Each row is a point on a tangle of strands that fork and nearly touch. The rows are in no order.
Points whose rows are less than 74.8 apart are linked; no others are. Some points are linked to none.
ger: [-25  35  -5  24   3   1 -18  20  34  12 -43 -31   5 -20  -4 -15  -1   6
  -6  35]
dabo: [ 13   9  34  11  12   9   3 -22 -21  11  35   2 -34 -31  -2   3   6  11
   6   7]
Gaz: [-11  -3  -8  40   9  10  32  19  10   5  -6 -11 -23   5  -4 -21 -10  20
   2   2]
bupe: [-38  -8  11   8  17   8   2  20   2   0  -4 -27   1 -31 -20 -11   9   1
   5   5]
pegab: [-16  19  10 -11  14 -30 -11  29  52 -12 -72 -30  23 -13 -33  -8 -23 -18
 -13  33]
gadi: [ 15  -2  -8   7  -4  -2 -32   1 -28 -39  17  -9  12  14  -1  -8 -18  -5
  14 -10]
gabu: [ 23 -29   0 -29   5 -10 -30  12  12   6 -25  14  46   5  -7  -5  37 -18
   1 -25]
zoraz: [ -4  13 -28  23   6  31  23   6 -26 -19  11   0  -6  14  25  16  -1   9
  17 -12]
kobob: [ -1  21 -25  15  17  20  14  -2   5  32 -22 -10  -4 -22  -7 -20  29   8
  -1  21]
Roruv: [  3  -1  -5   9  21 -21 -11  25  27 -16 -15   7  13 -13   1 -15 -10   1
  17  13]
mog: [ -9  20 -34   9  16  24   8 -11 -16   3  45  16 -26 -31   0   2 -27  -9
  -5   1]
sadi: [ -6   7 -22  15 -23 -13  30  -7  26  17 -11 -20 -39 -39 -16   1  -3  14
 -18  22]
pekip: [-13   6  13  32 -16   7 -14  -2  21   2   0   5  15 -28  16 -10  28   9
  -6   8]
fuduz: [ 11  14  10 -13  16 -10  15  22  49  22 -26  17  55  27 -47 -27  13 -35
 -24  14]
gabos: [ 24 -18  -7   4 -14 -17 -15  35  22  11 -26 -17   1  -1 -37  -6   8 -22
   5 -22]
peg: [  9  -8  28 -10  13 -26  15   7  43  -9 -23  50  43   6 -14 -20   2 -27
   5 -11]
suf: [-13  11 -16  20   0  13  13  -4   8  28 -40 -47 -33   5 -19 -18 -34  21
 -10  65]
gubi: [ 17   6  28  21   3  21  32  -7 -38  20  23  -7 -22 -24 -19   9 -16  30
  -4   0]
Bem: [ 31  19   9 -10  17  -5  51   8 -13  35  16  16 -21   7 -22  30 -19  51
 -57  21]
miva: [  3  42  -2 -17  14  -6  63   2  -1  43   1 -10 -34 -14  -9  18 -42  39
 -60  39]
Kos: [-13 -24  25 -16  -5  -8 -23  14  -5  -4  22  13   5  17  53  -4  10 -29
  15 -13]
zofo: [-10  -3  14   5  24  19   0  29 -10 -33 -19  27  38  21 -12  -4  15 -33
   9 -28]
Tinos: [  3  -7   5   2   2  -3 -22  26  12 -40  13 -12  14  11 -36  -4  -7 -16
  22 -28]
vatig: [-19  -4  16 -13   1 -30  22  21  69  -4 -57 -14  26  -7 -28 -16 -14 -16
 -20   2]
lidi: [  8 -16 -11 -16   1   1  -7  -6  -2   5 -34  -1  10 -23 -15  11  43   2
  17   9]
Fofa: [-27  14  20  24  -2   0  20  20 -14  -3  14 -34 -25 -30 -28   3 -14  12
   3  26]
rolam: [ 12 -12  -7  -9 -16 -28  -9  16  13   2   8 -28 -18 -12 -12 -20  21 -20
  22   5]
zama: [  6  29  -8  37  -1  -3 -10  -5   2  22  -2  -7  -1 -49  13  -5  10  24
  -8  20]
Som: [ 12   0   6  -7   6  10  19 -28 -58 -10  34  -4 -15 -18  28  23 -16   7
   3 -27]
koraz: [ -9  19  -5 -16 -25   6 -20   0  -5  16  27 -20 -13 -27  -6  24  21   6
   5  25]
dogup: [ 12  -4  -5  -5 -10 -18 -46  -8 -56 -42   3  -2  12  24  42  11 -18 -20
  20 -17]
nuvo: [ -5 -33  13  -8   3   0 -29  19  17 -12 -23   1  48  14 -22 -14  17  14
   4  -7]
Dis: [  3  38 -23   4 -10  10  13  -6   9  11  41  19 -15 -15  -7  34 -40  47
 -49   7]
ber: [-21  37  -2  32  -8   3  -7  13  42  33  -7 -40 -17   8   5 -10  -2  17
 -15  28]
tiz: [-21 -22   9 -22  -3  -3 -11 -24 -37  -7  -8   4 -19  16  60  10 -22 -38
  17 -35]
Tibo: [ -8  -8   8   5 -16  28 -26 -18  -9  22  27  25  -7 -11  26  21 -21  28
 -10 -16]
goker: [ -2 -27  12  -2 -13 -18 -16  -5  19 -44 -13  15  17   4  28   3  12   1
  22 -23]
Ledos: [ 31   7  20 -24  15 -26  33   5  38  14 -22  44  55  15 -53 -10  -6 -30
 -19  -3]
vegug: [ -2 -11 -38   1 -32  31   3  -3 -31   3  19  -9  -2 -12 -14  31 -14  28
  -2 -13]
megir: [  0  -9   7  18 -20   3 -20  29 -15   0  15  17  31  22  48  -7  14 -23
  10 -10]
karo: [-10  -2 -34   3   2  37   9 -23 -40   3  32   7  -2  30  23   8  11  23
   0  -7]
girob: [ -2  27  -5  15  20   3  31 -11 -11  34 -22 -53 -34  -9 -15  -5 -43  37
 -25  52]
sabal: [  7 -41  36 -31 -12 -16  -2 -20 -13 -25 -29  31  43  53  10   0   3 -53
   6 -39]
zaro: [  2  -6 -12  -9 -29   6 -31 -26 -20   6  27  14 -16   0  -9  17  -4  10
  15  38]
Bib: [ -3   1   2   4 -24  -3 -17 -40 -39 -14  28  14   0  12  64   2 -31   9
  -6 -17]
mir: [ -5 -19  19  -9 -18 -14 -30 -25 -24 -21 -33  28  25  50  37   0  12 -55
  10 -33]
mef: [-10 -28 -11 -25 -24  -4   0   6 -15 -15  22 -25  -8 -17  13   0  20 -26
  10 -13]
vevi: [ 18 -16 -26  13  -9  -1 -17  21   2  26 -17 -27  11   4 -34  -8  11  19
   4  -9]
raf: [-46 -19  21   6   7  23 -17   5   3  -6  25   1   0  -4   3 -15  20 -13
  15  -8]
nake: [ 10  26  -1  16  -3  -8  16  -7  -1  24  10  -6 -23 -37   6  22 -14  28
 -20  36]
kegi: [-27   1   6 -10 -25  -5  -9 -46 -41 -10   6  -6 -25  29  67  25 -12 -18
  -3 -35]
navo: [ 14   4  15   4  34   7   7  20  34   7 -38  15  10  11 -12 -19  36 -17
  16 -27]
zamus: [  7   1 -11  -3  16 -25   7  25  35  11 -31 -10  26  11 -61 -21  18 -32
 -10 -20]
Korur: [ -7  31 -32   0   4  19  -6 -24 -16  -7  46  24 -16 -23  -4  20 -38  35
 -12   6]
Dud: [ -8  13  12  24 -33  -2 -18 -23  -6  -5  34   4   6   4  47  11  -4  34
  -4   3]
Rulo: [  4 -24  22 -32  -8 -32  -8  -8  39 -24 -13  42  62   4   6 -16  -1 -17
  -1 -18]
mutaz: [ 13  -5   4   4 -11  -2   9 -24   4 -31  27  11 -24  15  15  -5  23  -2
  34   2]
dono: [  7  -1  22 -36   7  -5  28 -26 -11  27  59  21 -21  10   4  25 -14  38
 -52  10]
vilek: [ 10  -2 -21  -6  -2   9   8 -29 -24  -4  32  11 -40  -5  17  11 -24  -6
   5 -27]
tuver: [ 11  -9   3 -10  -8  10 -19  -3  10 -23  14   7 -19  35   1   3  27 -25
  31 -25]
zarud: [ -7 -23  -3 -15   1   1 -17  25   3 -27  -7  -6  28  13 -42   1  13 -16
  16  10]
loz: [-16  -2   6  24  30   2   7  11  32  17 -22 -23 -22  10  -7 -44  -5  22
  11  18]
fada: [  8 -16  24 -20  10  -2  13  -5  -3 -34 -15  33  59  48  -5  -4   3 -32
   3 -34]
Vebif: [ 16 -16  13  -3 -22  -3 -33   6 -14  -9  18  16  -7 -11   3  -7   9 -10
  22  38]
mone: [-17  14   5  -9  45  -3  13  17  40   1 -42  -3   8  -5 -36 -35   6 -30
   2  31]
karud: [  7 -22   6 -31  12  -9 -40 -13   1 -10 -12   7  42   3  14   3  15 -36
  -2 -53]
gir: [-19   3 -20  22  18  14  24  13  -2 -15  18  -9  -1   2  18 -19   4   8
  19 -26]
Feb: [-27 -21  15   3  -8  32 -33 -24 -19   4  14   7   4   1  19   4   7   5
   8  -9]
ziz: [  3  -3  14   3  -4   5  11 -23 -35 -24  22   0 -19 -21  28  14  21   8
  22   3]
keb: [ 15   0  -5  18  16  12  -1  24  16  -1 -15  11 -11  32  -8  -5  29 -20
  30  -8]
Telud: [-13   0   7  34 -30  -2 -15  -1 -11 -18  12   6  22   5  30 -16  27   3
   4  12]
Ked: [ 23  22  23 -27  -1 -22  45   1 -13  11  41  28  -4  25  -5  39 -11  37
 -69  12]
nimi: [  4  12  17  21  31   4  11   3  28   9 -44   2  -3   4 -40 -33  37 -14
  12  23]
Gok: [ -9  13   0  12 -11   1  23   8   3  24  41   8 -23 -11  23  14  -7  24
  -7  24]
lakis: [ 10 -27  12 -17  10 -15 -13  27 -19 -13  11  -5   4  20  26  -7 -11 -38
  23 -36]
porev: [  0 -11  15 -18  -3  -4 -59 -14 -17 -15 -30  18  14  40  32  11  -4 -35
   4 -61]
gedi: [ 31   7   4 -16   9  22  25 -31 -26   9  43  28  -8   0  -2  26 -16  46
 -30  -5]
Nubi: [ -6  10 -31 -21  18   3  -1  25   2  24 -30  -5  -2 -23  -6  -5  26  -4
  20  24]
kana: [ -7  -6 -16  14  15   6   5  -2  14  40 -39 -33 -18  -4 -23 -36  -1  20
  -3  32]
Neriv: [ 11  15 -40 -12 -23  16 -21  -5 -24 -13  20 -14  -3   0   7  44   3  11
   9 -17]
kefe: [ 18 -12 -35  11  -6  13  -9   3 -19   2   8  -9   0  -6 -22   1 -19  33
   3   8]
Taki: [ 18  -4  25 -12   2 -42  11  13  57   4 -50  11  26 -19 -19 -10   8 -31
  -3  -6]
pezo: [ -5  11 -31  14   0  18  47  -2   2  20   8 -23 -29  12 -20  22 -21  48
 -11  27]
Mudit: [ 41  24  -5 -17   8   6  36 -37 -55  -7  32  28 -21 -18  22  41 -18  20
 -18 -16]
bar: [-18  27   6   7   5 -17 -14  14  36  -4 -64 -54 -14  -7 -13 -16 -26  -8
  -3  51]
dul: [  7  -6  -4  13  -5 -26  17  -3  23  -9  -3 -18 -38 -29 -15 -13  19  -4
  15  26]
Tol: [ -1 -24 -19 -18 -21   1 -36 -18 -21 -16   0  -2   2  -1  15   6  15 -36
   0 -37]
Sunur: [  5 -45  -4 -14 -11  -3 -11  23   4 -14  -1  27  14  23  -1 -36 -15 -37
  13 -29]
rigin: [ -4  23  -6   7  36   5  26 -14   1  11   5 -32 -37  -6 -24   0 -24  43
   0  17]
bagod: [-16   9 -20  -4 -25  13  13  -6   5  28  25  -1 -14 -14  22  34  24   7
 -18   6]

A fork is a point with three links. Follow the links from the first point to the second and name the forks in between, in order.
zamus / Tibo | gabos > rolam > nake > zama > Telud > Dud
bar / kefe | peg > gabos
zofo / girob | karud > rolam > nake > zama > kobob > kana
Tinos / Vebif | karud > rolam > nake
nuvo / peg | karud > rolam > gabos
dul / pegab | rolam > gabos > peg
Gok / Taki | nake > rolam > gabos > peg
bagod / rigin | nake > zama > kobob > kana
tuver / Bem | ziz > Som
vegug / bar | gabos > peg

Follow the links from the first point to the second, and from the first to the third. Name the last point that the two ways share.
bupe / ger / koraz | nake
ger / zofo / kana | rolam
Taki / zoraz / koraz | nake
Ked / Dis / nimi | Som

Name the points in between on the shortest way along the links from the first point to the second, in order.
suf / Fofa | kana > kobob > zama > pekip > Telud > Dud > Tibo > Feb > raf > bupe
gedi / mone | Mudit > Som > ziz > mutaz > tuver > keb > navo > nimi
ber / Feb | ger > bar > pegab > vatig > Taki > peg > Ledos > fuduz > zamus > gabos > rolam > dul > sadi > nake > zama > pekip > Telud > Dud > Tibo
gadi / lidi | Tinos > zarud > nuvo > gabu > karud > Tol > mef > rolam > dul > sadi > nake > zama > kobob > Nubi
